A landscape with many peaks, sampled at points; each row gives a point and its height.
From any point a climber steps to the highest of the 2 points nearest to it. It stops when none of these is higher. Distance is the straight distance between rows; heights are no part of it.
beg: [ 77 187 100 131 107 173 129 152 161 160  95 104 101 166 223 135 136 113
  74 104 128  81 167]  height 6.76
digi: [ 63  97 136  83 112  73 117 107 111 136 163  92 160 155  65 119 103 140
 131 140 142 120 123]  height 6.11
lud: [119 144 140 127 120  88 130 150 165  91  88  69 160 136 162 182 171 182
  53  66 136 144 149]  height 6.85
gufa: [ 96 163  97  84  99 136 128  94 105 105 105  82 170 125 137 133  94 194
 121 121 101 112 155]  height 3.08
seku: [152 156 114 129  75 204 148 138 158 107  66 117 115 100 136 160 158 187
  92  84 147 115 167]  height 3.61
Larir: [ 77 140 128 100  98 174 172  97 102 154 122 135 125 137 122  70 136 128
 153 184 130 130 142]  height 6.51
Rore: [101  86 134 120 176  98 132 149 155 141 138 128 101 152  85 170 140  98
 102 129 171 114  99]  height 3.25
rekab: [119 130 118 127 126 198  79 180 174 121 118 167  93 129 226 106 150 120
 141 123  93 131 175]  height 4.25
dovuk: [144 101 130 166 133 158 107 164 135 133 129 167 109 140 214 102 165 101
 148 105 110 130 153]  height 4.59
movu: [ 72 156 116  74  82 113 156  93 109 118 108  50 179 142 100 128 112 173
 126 103 119 118 131]  height 2.98
ger: [ 93 157  72 111 104 186 156 123 155 150  94  80 117 147 180 126 105 139
 104 115 134  75 166]  height 6.32
nuru: [130 112 165 129 130 169 140 105 114 129 133 159 162 107 191 101 144 102
 152 159  87 152 145]  height 3.93
Doko: [ 93 112 108 118 141  94 151 169 141 145 118  97 100 179 113 160 161 127
  98  95 190 107 110]  height 2.97
mup: [164 168 131 145 119 150 145 111 153 110  87 110 164  70 158 155 137 161
 109  88 137 149 135]  height 4.38
dovo: [100 125 141 117 111  80 111 134 172  72  86  56 134 137 128 178 178 180
  87  61 141 112 126]  height 6.53
nisa: [128 131  59 136 102 122 160 102 103 138 132  86 122 158 123 127  88 172
 111  97 156  83 141]  height 5.97
rade: [138 167 144 137 135 122 128 109 107 145 126 134 125  94  55 124  95 115
 149 136 130 105  62]  height 6.26
Nube: [134  57 141 150 129 128 139 119 100 138 191 169 165 147 125 103 150 128
 116 179 108 178 164]  height 2.93
Tubeb: [119 175 133  90 142 169 150  82 147 122  90 126 144 104 151 118 133 104
 155 163 130 132 116]  height 2.77
Vamok: [128 138  99 118 135 104  90 160 116 102  86 128 105 145 153 181 130 158
 109  98 129 101 136]  height 7.29
fir: [164 126  72 133 162 143 100 121 178 103 131 137  83 127 165  81 132 149
 164 137 147 147 146]  height 4.47
Zisus: [137 161 136 101 138 162 117 161 109 130  80 158 118 117 147 162 142  97
 137 106 119 101 108]  height 5.07
nebes: [116 119 107 173 117 140 108 176 107 141 116 154 100 149 222 134 136 112
 106  92 105  98 162]  height 4.93
Seb: [194 171 117 152 132 149 129 110 210 120 129 106  95 115 160  80 126 156
 202  97 136 140 117]  height 2.52
vola: [168 170 113 153 111 173 158  82 182 129 118  99 131  85 141  66 129 158
 163 113 153 136 129]  height 2.83
Lazo: [170 135 142 154 107 142 157 127 132 125 131 126 148  65  50 121 128 156
 124 117 152 165 101]  height 0.67
Ronu: [119 118 110 133 116 115 115 111  64 142 154 144 139 131 131 107  83 139
 140 144 125 117 131]  height 3.66
Nog: [177 122 108 145 130 106 147 148 152 158 189 152 104 136  93  86 107  89
 161 130 174 134 123]  height 5.44
lop: [114 136 123 182 195  70 101 152 185 136 134 132 114 124 122 161 140 103
  90 103 157 152  87]  height 3.44
gat: [125 141 135 134 110 105 151 124 121 168 160 148 139 139  80  57  98 110
 154 188 127 190 151]  height 3.19
lol: [165 130 185 163  97 110 129 118 133 159 205 147 102 137  81  51  95  78
 176 178 111 150 131]  height 3.20
tize: [113 197 114 128  98 166  96 110 171 104  57  97 116 133 184 189 137 158
  88  91 130  89 143]  height 3.70
Voti: [106 103 200 130 131 118 101 126  67 133 137 159 147 112 102 157 118 103
 127 148  78 112  85]  height 4.36
big: [ 60 131 145  51  95  95 129  96  96 113 115  63 163 134 109 130 114 128
 147 118 111  94 120]  height 2.90
sib: [125 135  92 148 146 133 158 137 113 161 134 126 154 125 220 107  91 114
 115  97 113 134 163]  height 2.88
pulo: [ 91  67 151 137 163 100 120 103 135 122 125 124 134 149 186 137 148  97
 119 143 155 140 135]  height 2.81
Lifeb: [144 142  77 151 107 132 183 115 111 155 141  98 141 131  96 114 106 159
 114 106 177 119 123]  height 5.72
mudof: [148 198 120 121 124 191 105 159 211 121 112 137 104 132 201 110 139 118
 171 102 115 137 145]  height 2.84
vefo: [136 166  87  88  81 129 155 152  87 134 101 110 131 153 143 175  95 165
  88  83  65  66 153]  height 4.17
Mulil: [119  90 160 156 161 115  92 125 142 118 116 160  97 137 176 129 165  80
 142 147 136 136 110]  height 3.01
Nalid: [110 136  83 141 116 128 156 188 124 163 119 113 115 170 213 135 129 129
  73  81 110  99 187]  height 5.28
nidu: [133 160 122  96 120 171  86 116  81 108 111 162 146  89 150 104  94 163
 161 156  74 125 146]  height 5.35
pulel: [153 149  74 188 132  83 107 139 142 116 111 119 112 138 183 160 108 157
  87  70 135 121 139]  height 2.60
dugo: [168 115 169 127 156 118 145 116 183  92 154 124  74 130 132  91 126  61
 181 187 105 176 133]  height 4.37
Maguv: [ 87 166 132 119 159  99 128 145 165 119  82 112 135 144 171 166 177 121
 100 113 153 152 116]  height 4.06
lurut: [ 95  83  91  96 108  96 105 170 107 105 113  97  80 192 141 164 154 145
 108  90 135  72 159]  height 6.23
katad: [122 185 116 136 113 134 129  70  94 128  94 100 152 102 139 123  62 139
 144 119 131  74  94]  height 5.46
Zote: [103 180 123 121 120 162  80 120 144 111  72 126 111 132 205 173 122 121
 123 104 117  69 142]  height 3.48
Buru: [120 139  86  94 121 158 160 104 119 138 126 128 115 132  73  90 140 158
 155 177 156 146 131]  height 6.08
rano: [103  50 167 145 102 138 123  89  82 129 165 129 138 165 111 123 156 132
 136 155 131  86 110]  height 4.35
gib: [114 139 115  78  86 117 115 130  84 110 113 101 144 144 163 162  95 149
 110  88  58  68 165]  height 4.08
sebof: [132 158 109 137 129 153 172 144 120 173 120 124 119 127 168 111 126  81
 151  94 151 114 118]  height 5.11
nul: [109 110 127  83 158  83 146 163 103 131 160 138 165 140  78 151 123 137
  97 154 122 181 132]  height 2.25
Lekim: [135 108 183 158 174 107 153 139 146 150 159 151 116 105 103 142 111  28
 119 144  89 159 101]  height 1.81
kolez: [ 96 107 143  64 123  81 140 171  71 138 148 116 164 152  82 162 131 137
 107 119 107 137 129]  height 2.38
Kilag: [121 120 187 147 139 145 141 130 111 138 123 150 171 123 222 140 160  78
 120 124  94 133 135]  height 3.50
muvir: [109  94  87  88 143 113 140  95 137 109 140 101 149 149 113 133 122 182
 123 159 159 165 149]  height 6.90
muni: [ 55 157 168 138 168  82 106 153 149 131  96 116 106 148 165 168 173  93
 100 108 151 119  83]  height 3.72
veko: [149 123 207 181 101 120  98 115 130 136 192 161 110 124  46  70 119  68
 145 211  89 138 126]  height 3.23
subi: [116 119 125 106 134 101 112 138 126 132 167 141 138 137  20 150 100 150
 107 150 155 115 109]  height 5.00
sef: [173 136 141 125 173 111  93 118 157  98 109 157 106  91 123 132 123 102
 167 143 111 147  91]  height 2.99
vitul: [140 159  77  88 123 214 159 162 170 144 128 126 129 116 164  90 118 134
 153 126 107 143 169]  height 4.50
fuzut: [150 172  95 116  86 210 156 113 130 116  84 113 126 101 104 134 135 185
 123 115 136  96 131]  height 3.43
muked: [182 112 117 177 105 126 136 164 129 125 127 128 128  91  65 171 129 164
  90  64 166 117 113]  height 7.36
tona: [124 131 161 141 111  97 111 148 127 159 170 185 138 145  33  79 100 106
 123 206 123 169 159]  height 2.94
Kapes: [158 136 125 127 169 109  99 186 133 126 114 156 104 119  90 182 143 116
 122 106 137 127  96]  height 6.42
tep: [123 132  87 137 136  70 156 163 114 140 122  93 130 175 185 153 123 132
  61  68 134 117 155]  height 5.62
Bot: [143  70 130 153 136 140 139 175 132 153 154 171  88 166 136 117 182  80
 142 136 153 137 142]  height 6.66
Tavaf: [150 150 108 108 126 111 139 179  65 145 143 150 142 125  64 157 104 140
 115 110 122 130 113]  height 4.48
Bop: [121 105  94 116 130 212 127 181 147 141 127 146 122 124 201 100 143 127
 131 142  99 126 181]  height 4.18
zufop: [ 74 177 139 105  98 130 122 111  75 155  96 119 172 137 106 100  82 158
 147 145 110 127 137]  height 3.69
Gobol: [123 128 156 145 184 106 143 127 164 121 183 142 122 109  48 131  90  51
 102 170  92 174 132]  height 2.24
Rebi: [156 149 121 149 157 121  82  85 147  80  76 119 131  87 143 164 113 166
 133 111 138 108  96]  height 2.23
noga: [140 180 135 154 103 105 120 145  89 177 157 155 149 122  67  74  74 113
 153 136 127 145 115]  height 4.49
gadoz: [103  60 154 141  87 152 103  94  75 103 147 107 153 164 141 139 168 155
 139 125  89  68 119]  height 4.64
Dasam: [147 101 160 172 135 130 136 108 168 103  99 109 127  64 102 146 144 162
 108 103 172 158 108]  height 5.41
fulo: [103 166 121  78 120 149 130  87 116 102  93 108 174 110 105 135 120 190
 138 159 119 147 130]  height 3.28
gabed: [173  85 119 128 128 157  82 155  95 113 141 185  81 130 129 130 145 128
 157 136 123 100 136]  height 6.48
ziruv: [157 106 156 129 117 149 147 118 130 127 174 164 130 128 148  75 138 100
 172 164  80 187 147]  height 4.41
mima: [165 116 159 189 133 122 151 101 208 113 108 106 121  69 125 114 144 132
 128 105 171 186 107]  height 6.00
kozis: [124 145 131 140 148 103 151 124 153 125  94  90 147 114 135 171 144 141
  92  86 155 119  97]  height 4.45
sutiz: [167 155  86  96 121 175 171 139 160 131 131 130 128 116 116  93 138 153
 156 125 123 175 142]  height 4.82
Bufa: [ 93 125 146  92 142  43 134 158 136 115 113  60 147 170 175 151 148 110
  77  61 130 110 138]  height 7.44
teboz: [124  84 128 146 134  86  78  96  89 118 152 124 120 135 140 144  79 113
 129 128 150  64 115]  height 6.34
sogot: [153 185 142 127 105 137 145 129 101 161 146 147 137 108 113  74  97 102
 182 129 107 142 111]  height 4.23
fadun: [ 89 125  94  96 131 145 147 106 114 131 106  99 133 147 166 133 119 136
 126 124 142  98 146]  height 5.94
Tudeg: [103 150 139  99 131 128 190 129 115 149 121 141 159 124 103 104 136 104
 136 182 104 200 139]  height 5.60
vined: [ 97 100 161  73 134 118 162 175  73 146 125 122 149 150 130 158 162 110
 101 117 108 124 135]  height 2.53
pez: [ 63 178 115 120 118 130 103 156 153 119 101 112 108 173 227 159 151 132
  74 109 126 112 164]  height 7.27
Mefi: [165 122 174 151 139 133 111 127 183 121 141 145  66 138 187  84 141  79
 204 135 118 140 118]  height 2.50
zak: [112  64 151 141 131 143 157 166 105 151 140 153 121 168 154 137 201 106
 110 137 137 138 141]  height 7.34
pemiv: [135 101 147 143 149  84 124 145 141 135 203 181 142 116  69 120  95  82
 103 187 118 163 149]  height 2.62
Favoz: [146 130  96 139 126 159  99  99 102 145 165 137 114 101 157  34  81 148
 172 168 107 124 146]  height 3.71
zeter: [187 152 126 144 144 115 119 136 180 129 150 134  88 132 163  91 108 109
 202 103 134 146 114]  height 2.22
fidun: [157 132 103 125 114 137 142 129 137 140 162 128 116 119  19 118 126 155
 124 146 188 123 107]  height 5.34
pazas: [101 110 113  92 156 148 121 139 157 105  84 152  99 150 169 141 181 130
 137 155 144 153 160]  height 6.16
zeman: [136 106 129 131 132  74 151 171 137 113 121  72 160 131 109 180 145 165
  49  56 145 139 127]  height 6.46
dekab: [130 131 104 122 164 131  76 119 142  95  87 143 115 124 200 135 125 139
 137 130 122 128 151]  height 3.46
vevu: [ 93 124 141  67 132 147 141 182 112 133  89 126 106 166 149 171 186 120
 111 115 134 102 141]  height 2.70
Semo: [155  96 152 174 120 123 140 123 105 166 186 162 138 124 144  90 114  72
 147 134 127 140 121]  height 4.27
Pul: [113 211 122 152 116 172  82 137 168 134  91 133 105 122 221 142 121  96
 125  91 125  94 136]  height 3.24
Nudu: [175 120 168 122 146 121 145 148 158 122 149 155  90 124 113 115 129  61
 180 149  98 170 110]  height 3.96
Resun: [103 117 101  84 122 135 105 112 135  89  78  96  99 163 129 163 143 162
 147 120 148  61 131]  height 2.13
tefed: [110  91 206 169 117 109 100 106  83 139 164 166 156 122  70 130 113 111
 117 175  92 117  92]  height 4.02
Bavok: [100  69 142  88  82  90 139 155  72 131 155  78 148 180 155 125 140 111
  92  72  95  80 160]  height 6.78
Difom: [119 103 139 112 102 153 154 150  81 164 149 164 117 151  82 108 149 112
 142 168 129 145 132]  height 1.37
toz: [149 179 100 110 154 158 112 136 177 113  92 139 136 106 181 129 145 128
 153 117 118 152 148]  height 3.14
Budef: [176 120 131 118 165 111 118  90 175  98 154 133 103 110 122  84 117 101
 167 195 117 182 134]  height 4.84
lufar: [112  70 133 100 127  82  78 127  97 109 163 115 123 150  96 165  97 129
 125 114 148  65 117]  height 5.98
sekad: [161 133 108 165  79 115 164 111 117 125 104  88 147 103 140 160 102 182
  73  63 137 105 147]  height 6.59
zom: [ 86 117 130  74 115 220 140 124 127 129 102 130 119 144 177 134 154 124
 130 150 119  88 162]  height 5.74
talik: [113 185 124 125  92 158 183 103 116 150 100 110 165 111  71 106 128 163
 133 143 145 150 108]  height 3.32
pozi: [116 105 120 114 124  75 152 136 142 126 135  51 156 143  74 164 131 151
  77  67 162 104 112]  height 6.19
tuzim: [163  75 149 188 114 153 133 119  94 149 182 163 141 146 138 106 173 101
 136 135 110 117 119]  height 3.80
Veki: [147 138 125 126 149 122 163 152 155 134 152 145 142 111  25 143 132 129
 102 142 127 194 110]  height 0.94
Kalop: [117  73 119 105 129  88  90 182 100 121 140 124  98 175 100 177 133 127
 103  97 150  75 126]  height 5.95
lese: [100 137 151 123 141 114 135 103 137 141 134 135 120 118  21 110 100 114
 126 203 125 154 108]  height 7.56
fara: [166 121  80 134 161 117 102  94 132 113 133 129 122 122 135 123 105 153
 140 136 162 126 133]  height 4.07
Lefi: [126  69 134 170 111 157 136 118  73 142 186 144 172 154 150 114 160 152
 117 137  97 126 139]  height 3.39
Tebom: [125 122 157 156 158 109 154  98 162 126 116  90 160  86  95 158 117 146
  94 108 152 149  87]  height 4.87
dav: [138 162  84 128 111 162 205 151 127 168 111 112 129 132 109 115 147 117
 135  96 166 125 116]  height 5.42
bem: [117  58 164 138 166 104 109 122 139 131 170 165 106 133  79 155 122  86
 111 168 148 103 110]  height 3.65
Sile: [141 186 132 115 128 160 121 116 110 115  80 127 140  84 114 169 115 124
 142 112 119  83  83]  height 5.43
suf: [ 69 154 113 113 100 118 113 114 158  95  79  69  97 167 171 162 149 145
 119  91 147  59 140]  height 2.01
guvo: [ 84 128 128 121  86 117 110 122  53 145 135 131 156 150 115 103  71 168
 134 128  99 107 157]  height 3.85
nilop: [153 167 113 114 117 192 111 129 122 132 128 147 118  94 163  86  90 123
 176 127  83 103 139]  height 5.70
did: [133 108 120 126 136 123 122  95 141  94 114  96 127 111  59 157 129 182
 122 123 174 107  92]  height 2.45
robup: [149 120  78 147  90 140 152 105 126 105 104  83 112 130 117 152 119 199
 101  88 150  89 147]  height 6.25
leri: [140  94 199 161 142 117 132 130 123 122 168 168 135 107  81 127 125  62
 117 183  64 173 111]  height 1.44
pafon: [125  99 119  99 181  95 125  87 159  88 118 117 135 127 107 151 131 151
 120 171 147 170 117]  height 6.18
Pafo: [121 125 122 143 133 124 178 114 113 180 148 132 123 129 135  91 110  66
 150 129 160 126 111]  height 4.76
zago: [174 140 121 140 150 119 130 185 139 120 106 131 127 112  81 181 153 154
  91  78 144 137  95]  height 6.89
Sori: [134 225 116 164 102 176  98 135 200 121  99 122 113 114 193 133 150 131
 129  78 138 125 135]  height 2.96
nono: [131 117 101 106 123 132 171 162 109 167 148 149 109 147  65 122 142 108
 138 140 157 137 118]  height 1.23
sipa: [ 85 155 125 100 125 119 151 186 137 132  79  98 103 181 143 168 189 132
  95  92 165  97 126]  height 2.82
Dos: [184 166 141 150 100 144 115 109 115 109 118 129 147  51  63 109 107 183
 145 112 128 147 101]  height 0.55
bisan: [132 159 127 135 118  99 119 158 100 165 158 167 162 124  24 121  87 144
 121 141 144 147 118]  height 4.72
livi: [162 121 136 161 102 104 145 127 105 116 126  98 157  87  87 168 101 177
  83  75 143 127 110]  height 6.96
bul: [131 146 117 132 122 133 124  88 112 152 156 140 122 120 117  44  99 136
 167 181 123 156 146]  height 3.47
Kuga: [ 87 103 162 135  83 165 165 126  64 168 142 146 159 161 107 105 174 138
 135 159 102 126 127]  height 1.55
Zuzip: [116 119 118 104 164 129 128 132 171 116  91 140  90 143 120 141 172 114
 132 155 159 150 113]  height 5.71
gon: [166 117 130 152 169  92 110  97 178 122 179 150 112 111  83 103  84  79
 135 173 148 128 113]  height 6.99
Bupit: [103 109 193 142 111 146 104  62  80 119 124 140 145 117 127  97 130 128
 152 191  94 116 112]  height 2.20
duta: [114 119 131 158  98 212 103 123 112 134 113 144 110 130 213 128 129 119
 127 115  91  45 149]  height 5.09
pevo: [107  74 149  93 150 132 135 162 112 121 114 154 128 153 171 154 194 122
 111 149 119 158 159]  height 6.71
lenot: [ 75 121 160 153 161  78  82 159 134 121 113 150  98 146 194 157 177  99
 106 137 142 145 119]  height 3.37
tofid: [172 104 182 149 106 113 158 152 142 145 201 156 101 141  90  87 119  53
 173 154 104 158 122]  height 3.52
muz: [162  96 147 138 165 102 101 186 114 138 148 185 114 113 111 165 133  80
 122 113 108 148 101]  height 5.84
feg: [189 130  94 127 128 146 156 139 201 112 126 127 111 114 117 100 166 166
 158 110 155 195 141]  height 4.46
seteg: [155 174 121 136 122 120 127 144  80 151 135 154 160 101 138 123  83 113
 152 107  88 143 118]  height 3.95
sadep: [ 66 113 128  50 110 166 144 110 114 124 104  88 142 155 175 141 137 136
 133 128 121  90 164]  height 5.68
Pofa: [186 154 128 131 149 111  77  94 134 117 146 148 113  79  95 106  87 125
 169 152 121 127  89]  height 3.40
Miv: [119 186 125 117 105 158 160  77 143 116  90  77 183 104 166 151 109 158
 107 100 139 110 136]  height 4.78
levo: [137 195 119 118 109 172 164  75 146 136 105 110 158  88 114  81 120 154
 153 145 127 150 117]  height 3.10
pugul: [118 124  93 114 115  83 165 143  87 144 149  85 168 161 161 141  87 141
  86  85 122 116 155]  height 5.93
lumet: [118 110 121 147 115 166 171 131  86 169 154 134 157 124 201  92 118 103
 128 120 109 126 150]  height 3.15
luzu: [144 160 125 165 147  92 138 162 212 129 122 139 109 136 153 123 164 102
 150  97 148 194 108]  height 4.24
devep: [139 136 149 178 160  95 152  92 167 143 160 107 171  80  61 135  88 122
  94 121 145 172  96]  height 5.37
bopof: [135 162 150 107 145 132 144 109 127 133 116 136 113 102  57 118 117 106
 147 174 116 148  83]  height 6.84
difak: [101  80 130 132 132  97 127  98  87 147 171 125 160 147 155 113  92 122
 124 151 140 133 142]  height 3.38
Kud: [112 113 169 132 122 128 143 105 125 120 143 139  99 131  54  82 126  76
 139 234 111 165 131]  height 6.79
sozo: [ 84  97 135  77 144  68 123 131 137 127 169  78 154 142  45 155 111 135
  97  99 143 106 108]  height 5.90
Sebo: [135  93 109 115 161 116  74  83 115  97 116 136 115 124 171 130 110 143
 146 161 139 112 135]  height 3.75
nane: [ 95 102 150  96 118  73 124 136 108 122 119  67 138 158 176 145 135  92
 103  64 109  70 132]  height 7.11
Rek: [134 136 123 138 109 221  98 124 122 128 123 140 123  89 205  86  89 125
 145 139  84  71 154]  height 5.38
ponaf: [182 134 147 161 172 108 123 106 221 118 179 124  87  92  46 114 102  91
 139 144 140 134  90]  height 8.24
Fopu: [137 130 163 142 129 130 166 137 146 135 140 125 155  74  20 153 130 158
  91 119 131 184  95]  height 0.80
roget: [157  91 123 134 150 110 119 169 166 143 167 174  77 151  91 126 142  70
 142 142 166 137 126]  height 6.01
Kun: [ 94 182 136 111 111 125 135  97 108 148  87 126 168 125  63  95 103 172
 140 177 120 166 124]  height 3.51
gimez: [173 109 107 111 176 108 105 102 170  85 147 147 120 104  86 121 124 141
 133 187 134 181 128]  height 5.45
kubi: [137 171 112 122 103 202 136 135 196 110  71 123 113 114 139 132 186 161
 129 110 168 137 144]  height 3.84
mogi: [151 136 108 150 163  96 130 163 145 144 127 145 125 128 170 129 135  91
 132  98 139 161 121]  height 4.75
Runo: [ 88  69 130 107 151  69 130 109 124 131 161 100 148 158 164 137 115 116
 114 127 154 136 144]  height 3.09
nobe: [ 87  86  99 120 118 138 110 175 113 118 110 132  79 185 181 148 170 150
 107 118 142  95 171]  height 6.52
nivu: [137 148 149 131 185 101  92 101 135 105  94 132 139  87 144 162 104 108
 139 122 118 120  78]  height 2.59
ruri: [177 142 101 147 146 116  85  78 130 105 142 128 120  89  97 104  96 171
 145 150 156 112 104]  height 3.74
kepu: [127 120 132 145 181  79 119  96 151 135 169 126 156 107  85 141  75 106
 109 142 149 138  95]  height 6.05
Mavek: [ 99 112 155  86 134 123 130 112 154  90  86  76 139 116  67 188 153 175
 113 105 131 110  91]  height 2.67
beniz: [105 113 165 115 131 138 162 101 120 121 126 149 123 123 112 100 145  81
 142 214  93 182 133]  height 6.17
Kepak: [132 106 104 151 180  61  97 142 154 118 142 127 144 135 137 166 112 121
  92 105 166 138 121]  height 3.07
leva: [105 186 129 108 116 161 129  79 113 132 104  98 165 108 186 147  74 122
 125 116 114  77 142]  height 5.12
Gepo: [127 158 100  84 124 155 168 128 131 140 136 140 153 119 132  87 125 130
 155 155 100 194 154]  height 5.18
Vagok: [173  99 128 182 117 187  88 137 110 126 159 166 109 121 198  94 135 122
 162 105  87  87 138]  height 4.26
zat: [123 126  90 145 148 119 145 145 180 121 102 122 103 149 123 140 185 150
 118 125 185 165 124]  height 5.24
Rere: [141 129  82 152 129  84 105 125 102 123 122 112 121 148 183 158  71 139
 104  83 115  80 146]  height 2.39
fopi: [149 160  92 108 106 124 140 173  59 135 115 138 137 128 121 173  95 154
 108  91  85 102 139]  height 4.30
gub: [147 134  57 148 134 148 116 153 162 120 113 132  88 149 144 117 157 161
 131 107 169 136 148]  height 4.85
nide: [130 112 151  92 133 115 113 138  90 115 137 177 130 121  76 129 127 130
 137 189  89 175 133]  height 4.71
Mov: [152  88 145 153 145 142  98 117 156 120 137 166  69 136 159  93 160  86
 180 159 135 128 125]  height 2.74
kov: [102 118 169 162  83 145 114 116  59 168 140 163 166 142 112  82 122 144
 138 157  94 139 133]  height 1.73
dulo: [121 137 125  84 127 138  93 121  72 108 112 167 139 113 105 123 113 173
 145 176  88 147 135]  height 5.06
Rozu: [ 85 126 124  69  66 112 101 128  58 112 127  97 154 144 120 135  98 159
 131 100  64  94 161]  height 3.98
gufof: [101  98 144 120 132  71  85 110 103 106 124  81 124 146 172 159  98  97
 125  83 125  58 112]  height 6.77
dol: [124 118 178 113 125 155 128 138  70 133 114 159 135 116 148 159 148  96
 136 131  99 100 102]  height 4.73
vos: [ 81  85 112  77 117 107 137 105  95 126 150 106 142 165  92 119 117 160
 138 165 150 140 142]  height 6.43
gosi: [138 107  82 117 126 147 109 166  92 121 107 151  84 153 147 151 139 139
 126 116 132  95 148]  height 6.88
fuf: [169 113 138 133 151 116 118 168 113 139 136 177 142 115 172 136 128  91
 143 109 103 168 137]  height 5.22
gel: [108 109 165 164 106 161 173  91  96 155 150 145 177 129 169  82 146 104
 139 156  89 152 133]  height 3.53
buve: [110  55 164 128 129 123 112 131  97 131 139 147 107 154 116 154 154 106
 130 143 142  87 102]  height 4.05
nosem: [127 125 102  81 133 153 119 103 126  88  87 116 109 128  87 152 147 187
 142 150 151 100 113]  height 2.26
Vom: [156 117 128 109 122 169 112 141  97 124 137 176 103 112 136 102 134 123
 167 145 100 130 131]  height 6.12
makim: [ 91 115 165 100 140 141 123  69 107 113 107 129 138 116 143 127 128 115
 151 176 118 115 110]  height 2.44
rugeb: [180 108 117 129 119 124 143 133 140 149 204 156 111 145 127  62 104 105
 176 154 129 169 151]  height 4.96
zoz: [134 142  89 143  99  89 161 102 129 128 125  63 167 128 169 151  85 173
  84  69 117 109 149]  height 6.27
zon: [154 167 115 154 121 132 130 101 111 132 111 115 139  92 104 132  98 132
 146 107 143 100  76]  height 5.83
Pebip: [134 131  83 171 162  57  99 168 149 120 133 121 127 148 160 164 140 145
  77  80 171 161 136]  height 2.85
zurut: [107 186 105 145 127 107  89 168 140 106  90 130 104 146 202 173 156 143
  91  97 124 118 144]  height 7.83
ture: [177  98 119 176 123 153  89 116 101 139 176 152 108 114 174  68  96 120
 167 128 113 102 139]  height 4.00
zamu: [182 119 135 167 158 116 132  86 209 112 136 113 117  87  76 117 127 125
 135 141 161 163  97]  height 6.94
basol: [104  86 146 143  85 188 110 103  79 117 131 115 134 150 172 137 137 158
 126 116  75  37 138]  height 4.83
niv: [115  99 128 155 160  86  57 170 116  98 123 167  98 147 192 165 157 129
 116 119 130 136 136]  height 3.06
Luved: [124 191 137 153 115 143 109 112 184  97  65 103 146 102 188 177 154 160
  89  89 149 134 141]  height 3.99
Zazu: [166 129  91 127 127 122 178 174 133 152 154 136 146 124  53 131 139 144
 109 110 161 178 120]  height 1.09
ripel: [129 125 192 164  88 145 107  91  84 135 136 165 141 126  98  68 142 122
 157 191  75 157 126]  height 1.95
zed: [ 83 118 134  59 121  97 130 111 135  89 100  59 146 142  85 159 147 144
 127  98 134  97 106]  height 2.80
tizi: [173 147 123 146 111 164 132 133 205 102  95 126  83  96 120 108 183 170
 160 101 170 161 130]  height 4.14
gov: [135  85 121 107 158  98 142 154 108 136 162 160 156 136 128 135 129 111
 115 162 118 199 154]  height 2.51
pekis: [112 129 132  81 119 204 169 131 125 150 114 153 109 133 149  98 167  96
 159 166 121 124 148]  height 6.09
Fika: [157 144 109 139 114 138 161  87 151 144 144 109 111 112  40  76 131 157
 149 165 177 144 105]  height 5.67
fodo: [110  98 193 180 110 118 125 112 112 160 187 166 133 139  46  97 124  82
 115 196 124 116 114]  height 3.62
Lemo: [124 167 130 195 161  89 130 149 196 133 109 120 116 107 149 141 160 108
 110  82 167 166  84]  height 3.83

Where does a climber stop that starts at each point below?
Rozu -> Larir
Sori -> lese
suf -> lese
Lazo -> guvo
Resun -> guvo
Pebip -> muked

Call two points neighbours if one is among the 2 nearest of the other. Go from one point of each pair to the other, from neighbour to neighbour, staying as high as possible. Name the lowest point that can't be avoided.
nilop / Larir -> sadep
Larir / fara -> Kilag
muked / zurut -> pugul
muvir / lud -> sozo
lud / zak -> lol
zurut / Bufa -> Kalop
